Each row is a point on a tangle of strands that fork, close into loops and nearly touch. The rows are in no order.
In the rows, 128 means zero.
Two points are linked if the straight distance between their rows is under 68.9. Some points are linked to none.
zadok: [110 153 167 121 166  41 165 129 128 111 137 137 178 146 135 147 140 119
 105  86 130  93 133]
tino: [172 168 150  93 143  86 125 117 101 110 103 182 158 135  95 123 121 143
 116  97  69  89 121]
Nafe: [114  75 148 154 135 101 197 139  88  88 155  92 168 110 162 149 176  90
 148 114 183 118 127]
vesu: [138 100 128 141 111 136 146 122  97 115 119 122 125 105 157 132 141 122
 144 128 163 129 124]
gak: [133 118 123 140 128  74 175 142 114  94 135 131 156 138 102 137 168 108
 142 103 115 105 125]
gavi: [ 91 122 105 175 157  84 172 146 153 107 165  91 147 166 118 130 180 107
 129 119 149 147 138]
Kozi: [189 166 114  71 140 142  56 128 108 148 103 190 118 117 110 115 100 173
 129 135  19 101 118]
zutav: [117  96  76 165 107 173 123 136 148 130 133 103  85 123 124 108 156 121
 141 152 154 163 131]
Mavi: [109 100 138 146 143  52 205 155 102  77 155 124 183 138 112 159 182  85
 147 109 125 104 135]
dad: [162 129 117  87  95 190  63 135 105 153 112 159 102  89 153 136 105 177
 168 167  76 130 120]
Defub: [112 142 121 149 127 139 122 126 154 141 122 115 116 143 127 112 126 128
 111 132 155 143 138]
larub: [104 100  66 192 134 133 160 147 154 113 164  85 118 158 105 109 198 109
 143 136 150 168 134]
zise: [158 145  57 134 116 142  80 151 156 128 117 153  90 136  69 116 150 161
 139 131  51  99 116]
biral: [157 129 123  87 103 180  69 114 118 155 103 161 102 111 141 129  91 163
 141 152  93 134 122]
Zun: [128 125  82 154 116 128 134 137 149 121 129 123 111 144  99 109 158 127
 135 127 123 133 128]
Muvev: [122 148 170  94 102 197  67  92 137 168 115 122 102 121 145 126  46 146
  96 155 137 164 122]
Tus: [158 130  91 120 117 113 129 139 118 107 121 156 123 124  87 124 150 141
 150 115  69  95 115]
neb: [123 111 141 106  84 208  84 107 126 160 116 124  86 101 164 130  81 147
 131 168 149 172 125]
defu: [169 121 128  95 118 126 129 120  80 114 108 162 133 101 136 138 126 147
 165 119  87  96 111]
geben: [131  64  98 150 111 105 198 154  84  77 148 113 147 107 112 147 185  84
 187 128 127 110 117]
Kodi: [128  97 117 119  81 200  94 121 124 150 116 125  81  92 167 133 107 146
 158 164 153 168 125]
Filam: [115 116 146 134 142  35 208 156  97  75 149 140 187 140 100 164 173  92
 149 101 108  89 134]
puge: [121 116  82 168 115 138 135 138 148 125 134 106 105 142 110 105 163 121
 135 132 144 148 130]
lere: [146 131 140 112 137  50 192 148  93  77 130 169 173 135  72 149 161 104
 156  99  69  73 123]
buse: [161 122 114 105 133  73 174 155  90  79 127 178 159 116  67 146 155 119
 168 109  49  62 110]
vibu: [128  75 108 137  86 191 122 127 108 133 123 118  84  83 177 136 135 136
 170 164 170 168 125]
pak: [164 146 216  70 147 119 106  99  66 142  89 169 175 107 182 139  72 141
 105 115 127  97 125]
Vor: [113 140 121 125  97 205  71 105 170 169 128 108  76 127 119 114  71 143
 103 167 141 179 128]
vur: [109 115 157 126  97 199  97 107 134 158 121 105  91 109 164 129  80 129
 117 162 177 173 129]
Zodo: [ 99  89 151 152 157  83 196 143 110  97 158  85 173 126 160 145 176  93
 131 111 183 124 134]
Tarit: [ 86 125 151 135 184  22 193 143 138  95 161 122 180 156 135 160 163 106
 116  93 131 106 139]
sekop: [ 95 188 146 130 168  92 114 126 186 161 140 128 134 168 123 122 100 130
  81 111 135 128 147]
botof: [147 184 138  98 131 140  76 113 158 160 106 159 122 159  95 108  75 147
  80 121  93 130 132]
tun: [ 90 120 180 118 171 104 152 122 149 146 139  97 155 117 194 128 118 113
 100 116 207 123 136]
segog: [ 84 157 128 159 174  75 149 139 171 135 154 104 137 170 131 124 144 120
 103 115 148 137 144]
vofu: [106 142 107 164 128 146 119 131 172 150 134 101 106 153 120 105 128 119
 110 140 152 159 137]
Nali: [137  97 161 130 115 132 151 111  81 115 111 121 143  96 175 142 128 120
 141 122 176 120 123]
sol: [115  89 120 157 130  71 206 156 100  79 154 113 167 135 110 151 184  83
 158 116 131 116 131]
Gafel: [177 149 110  76 111 183  43 140 110 157 114 166  99  97 140 131  97 183
 152 167  39 119 121]
Feg: [114 142 163 127 150  74 160 129 122 116 131 128 169 136 142 143 141 122
 109  95 150 102 131]
Mol: [101 158 121 149 158  39 170 142 153 100 152 131 158 178  90 141 162 121
 116 101  95 118 140]
sop: [113  93  65 176 123 125 162 151 146 100 159  94 114 150  89 112 195 105
 152 135 129 150 129]
sarim: [109 107 120 170 131 132 155 133 132 120 139  91 131 130 147 117 157 108
 129 130 182 148 132]
fop: [165 132 136 101 127  89 150 124  81  96 117 168 156 115 102 137 137 132
 150 100  83  84 112]
Goz: [122 205 145 111 139 139  77 114 181 171 117 142 122 166  95 108  70 145
  70 121 105 136 141]
boz: [146 137 150 118 128 100 140 118 100 115 110 148 153 124 133 134 125 132
 126 104 128 103 125]
neze: [149 116 172 110 131  73 182 128  59  85 121 149 188 103 134 158 140 107
 156  94 121  75 118]
ridil: [139 153 115 109 105 183  62 114 164 163 110 139  93 142 104 109  77 149
  97 148 100 149 130]
vife: [132 125  92 118  88 201  62 129 157 157 120 137  70 117 123 117  99 155
 132 166 106 155 125]
Vulat: [177 153 115  77 118 169  50 130 114 155 107 176 105 114 124 123  93 176
 139 151  42 114 120]
sifaz: [133 150 209  81 133 157  89  95 112 161 101 137 145 117 169 134  53 140
  88 131 151 124 130]
leni: [145 144 226  65 140 145  93  92  81 155  93 153 163 109 190 141  55 141
  92 126 149 107 128]
lifa: [134 132 137 130 137  56 182 144 106  86 136 148 172 138  91 148 160 108
 140  98  96  92 129]
Zekep: [134  76  64 157 103 145 143 150 118 102 142 110 100 103 115 132 179 123
 174 140 121 129 116]
tas: [ 82 129 150 152 165 132 140 130 168 157 150  76 127 135 168 119 127 110
 102 134 202 151 143]
mutib: [123  67 146 149  98 170 154 120  79 120 124 104 118  83 196 143 139 116
 157 148 206 157 130]
loba: [144 134 139  80  96 193  63 104 122 157 106 148 102 113 144 125  71 157
 128 155 105 150 125]
kubor: [131  69 136 147 115 111 197 136  66  79 143 104 157  94 150 150 170  92
 171 117 168 117 120]
zuta: [108 178 145 126 129 165  80 111 181 171 124 110 106 144 117 114  64 137
  78 140 144 156 135]
Zala: [142  81 178 117 108 142 160 108  54 114 110 124 148  73 203 156 124 124
 159 130 188 124 124]
movu: [126  82  56 166 111 126 162 161 126  92 154 104 109 124  90 125 198 106
 172 133 114 130 120]
Zugi: [158 138  70 119 108 170  66 139 149 141 115 153  83 127  93 116 125 166
 136 142  65 116 119]
tife: [104 123 158 137 117 185 104 114 149 163 129  96  99 118 155 125  80 122
 102 157 187 167 135]
lelo: [ 84 103 118 184 166 133 166 139 152 131 169  67 137 143 157 121 177 104
 128 141 200 166 140]
pubib: [ 90 115 133 166 160 134 154 132 152 138 155  74 130 135 162 116 151 107
 116 134 203 157 137]
Vuzuk: [128 183 159 111 150  93 113 119 145 142 110 154 153 153 124 122 102 141
  88 102 123 106 137]
radu: [157 127  97 114 126  89 154 147 110  89 128 164 137 122  65 135 161 128
 161 110  53  79 109]
fova: [106 102 109 172 134  97 177 147 128  95 157 100 147 146 114 131 185  97
 144 120 153 140 133]
dusiv: [125  93 105 157 113 136 154 130 112 110 133 105 124 116 136 125 161 113
 145 129 159 138 124]
zolov: [135  58 107 146 104 117 197 146  69  78 144 116 145  89 133 152 175  91
 190 124 141 109 116]
fum: [159 169 133  94 132 144  77 110 136 156 100 172 124 146 100 110  84 152
  98 121  80 118 128]
giri: [ 79 173 140 142 184  70 136 129 187 154 149 114 135 172 138 126 125 123
  90 107 140 128 146]
Zedup: [161 135 148 104 122 121 129 113  87 119 103 158 142 114 135 134 117 138
 140 110 111 102 119]
zedog: [126  69  81 159 110 108 185 157 103  82 151 111 133 114  97 140 193  92
 179 125 119 117 118]
begat: [ 83 145 113 177 166  79 158 142 175 124 162  98 133 179 121 123 164 116
 115 121 140 147 140]
Poz: [159 152 130  91 116 155  79 113 127 152 100 165 115 130 119 117  91 150
 119 131  89 124 127]
gagap: [ 94 110 148 152 163  78 182 138 129 106 159  92 164 137 161 140 169 104
 123 112 175 127 135]
tolot: [156 166 215  71 158 109 102 102  91 148  92 169 176 123 162 130  69 142
  81 104 124  92 131]
popas: [175 123 126  93 129 107 144 131  67  99 114 176 145  92 119 143 131 142
 173 113  68  82 106]
pegup: [113 101  72 154  95 195  97 135 162 148 128 105  64 119 120 104 128 135
 135 169 145 174 130]
Dami: [ 88 122 152 136 178  47 184 139 138 105 162 109 174 147 151 150 164 109
 115  97 154 113 134]
Puf: [145 109  69 133  96 174  90 141 136 131 118 133  77 105 119 124 141 152
 159 151 100 130 121]
gukug: [127 155 133 128 125 130 113 121 145 143 113 137 126 144 118 111 108 134
 103 117 134 127 132]
Kul: [180 175 134  82 149  94 106 116 111 120 100 196 146 138  81 114 116 155
 120 101  33  90 118]
rav: [ 89 147 165 118 190  10 178 132 148 101 153 142 182 161 131 159 147 119
 103  83 118  93 136]
gedim: [110 122 156 139 151  88 164 129 123 117 138 109 158 131 155 136 144 116
 114 109 174 117 132]
ret: [171 176 132  83 138 130  77 114 130 147  97 186 127 146  91 107  93 158
 100 118  52 109 127]
Memi: [147 140 119 121 119 127 112 121 131 132 110 148 127 139 112 120 120 136
 122 116 112 116 129]
Sapi: [109 193 145 124 150 118 100 120 176 161 119 130 129 164 115 113  87 134
  79 119 129 129 144]
melup: [184 170 121  77 145 122  79 120 115 138  98 195 129 132  92 112 103 162
 117 116  29  96 118]
zoret: [133 148  84 139 120 122 117 136 165 129 122 137 110 155  81 103 141 136
 120 120 102 126 130]
ruto: [156 139 108 120 122 115 120 129 126 121 111 156 127 136  96 120 138 140
 135 112  91 109 119]
bep: [147 146  67 138 115 132 100 144 167 132 120 144  94 146  70 105 146 148
 130 123  75 118 124]
dumek: [ 88 190 126 153 152 133 100 126 207 178 140 103 103 170 110 109  95 123
  83 134 145 155 149]
tiz: [122 119  93 133  91 202  74 119 163 154 123 120  68 121 122 112 100 144
 130 166 133 169 126]
niniv: [124 109 127 147 125  87 177 140 108  95 141 112 155 133 121 139 167 104
 144 111 139 116 130]
ruda: [ 93 102  96 196 155 133 166 140 156 119 170  73 130 154 132 113 186 103
 133 140 181 172 139]
Kof: [127 161 144 115 118 166  79 109 157 162 111 130 111 142 120 113  71 134
  93 137 128 143 131]
tosin: [106 153 145 124 110 194  74 102 175 173 124  99  85 136 122 117  59 137
  90 158 151 172 133]
zat: [ 95 171 111 167 149 130 115 133 194 160 141  99 109 168 115 104 121 119
  95 134 148 157 146]
nuv: [123 150 188  92 116 179  77  94 130 164 114 124 124 119 158 129  48 140
  88 148 151 150 127]
tet: [129  80  82 164 108 146 156 139 117 106 139 104 109 112 130 120 176 113
 163 137 151 141 125]
gugit: [146  69  82 138  90 158 144 147  85 102 138 120 105  72 148 148 166 133
 202 152 127 123 110]
Kazo: [124  78 117 152  97 175 146 122 104 123 125 105 101  93 169 130 140 121
 155 148 187 160 129]
Saf: [125  77 174 129 105 160 149 111  73 125 115 115 133  79 213 147 117 123
 144 139 210 139 125]
Mil: [155 153 153 103 137  79 149 122  97 105 110 163 164 130 108 136 132 131
 124  97  98  90 124]
tini: [ 82 134 161 139 161 156 121 122 178 173 146  73 115 123 170 121  99 110
  94 150 207 162 139]
Kofo: [ 94 122 171 134 139 172 112 116 154 164 133  75 114 112 169 121  86 117
  94 156 208 164 135]
Rore: [137 142 149  79  90 210  47  96 136 172 119 137  90 119 141 124  55 159
 116 164 102 170 118]
visat: [139 143  98 104  94 200  50 116 164 164 116 135  74 130 105 117  82 160
 117 163  93 153 125]

A piece is all that can be reached along the links. How many separate loops has the piece of each point below (a circle has one, a figure eight two, a Y none), and how many tips (points with one link)?
Nafe => loops 3, tips 0
zise => loops 1, tips 1
fop => loops 3, tips 2

A fork is a point with three links, a tip a point with one. Leave the first point through the second and follow the links. Name the first fork or tip that comes.
Kazo; mutib => dusiv
nuv; sifaz => tolot
zise; bep => tiz
begat; segog => fum
Sapi; sekop => niniv
melup; Kozi => biral
Tus; ruto => dumek
Tarit; rav => gagap
sop; larub => pubib

Name the points in between on the shortest way along the links from the first point to the second, in order.
Tus; gak => radu, buse, lere, lifa
tolot; dad => pak, leni, sifaz, nuv, Muvev, Rore, loba, biral
melup; sekop => ret, fum, botof, Goz, Sapi
Tarit; zedog => Dami, gagap, Zodo, Nafe, kubor, zolov, geben
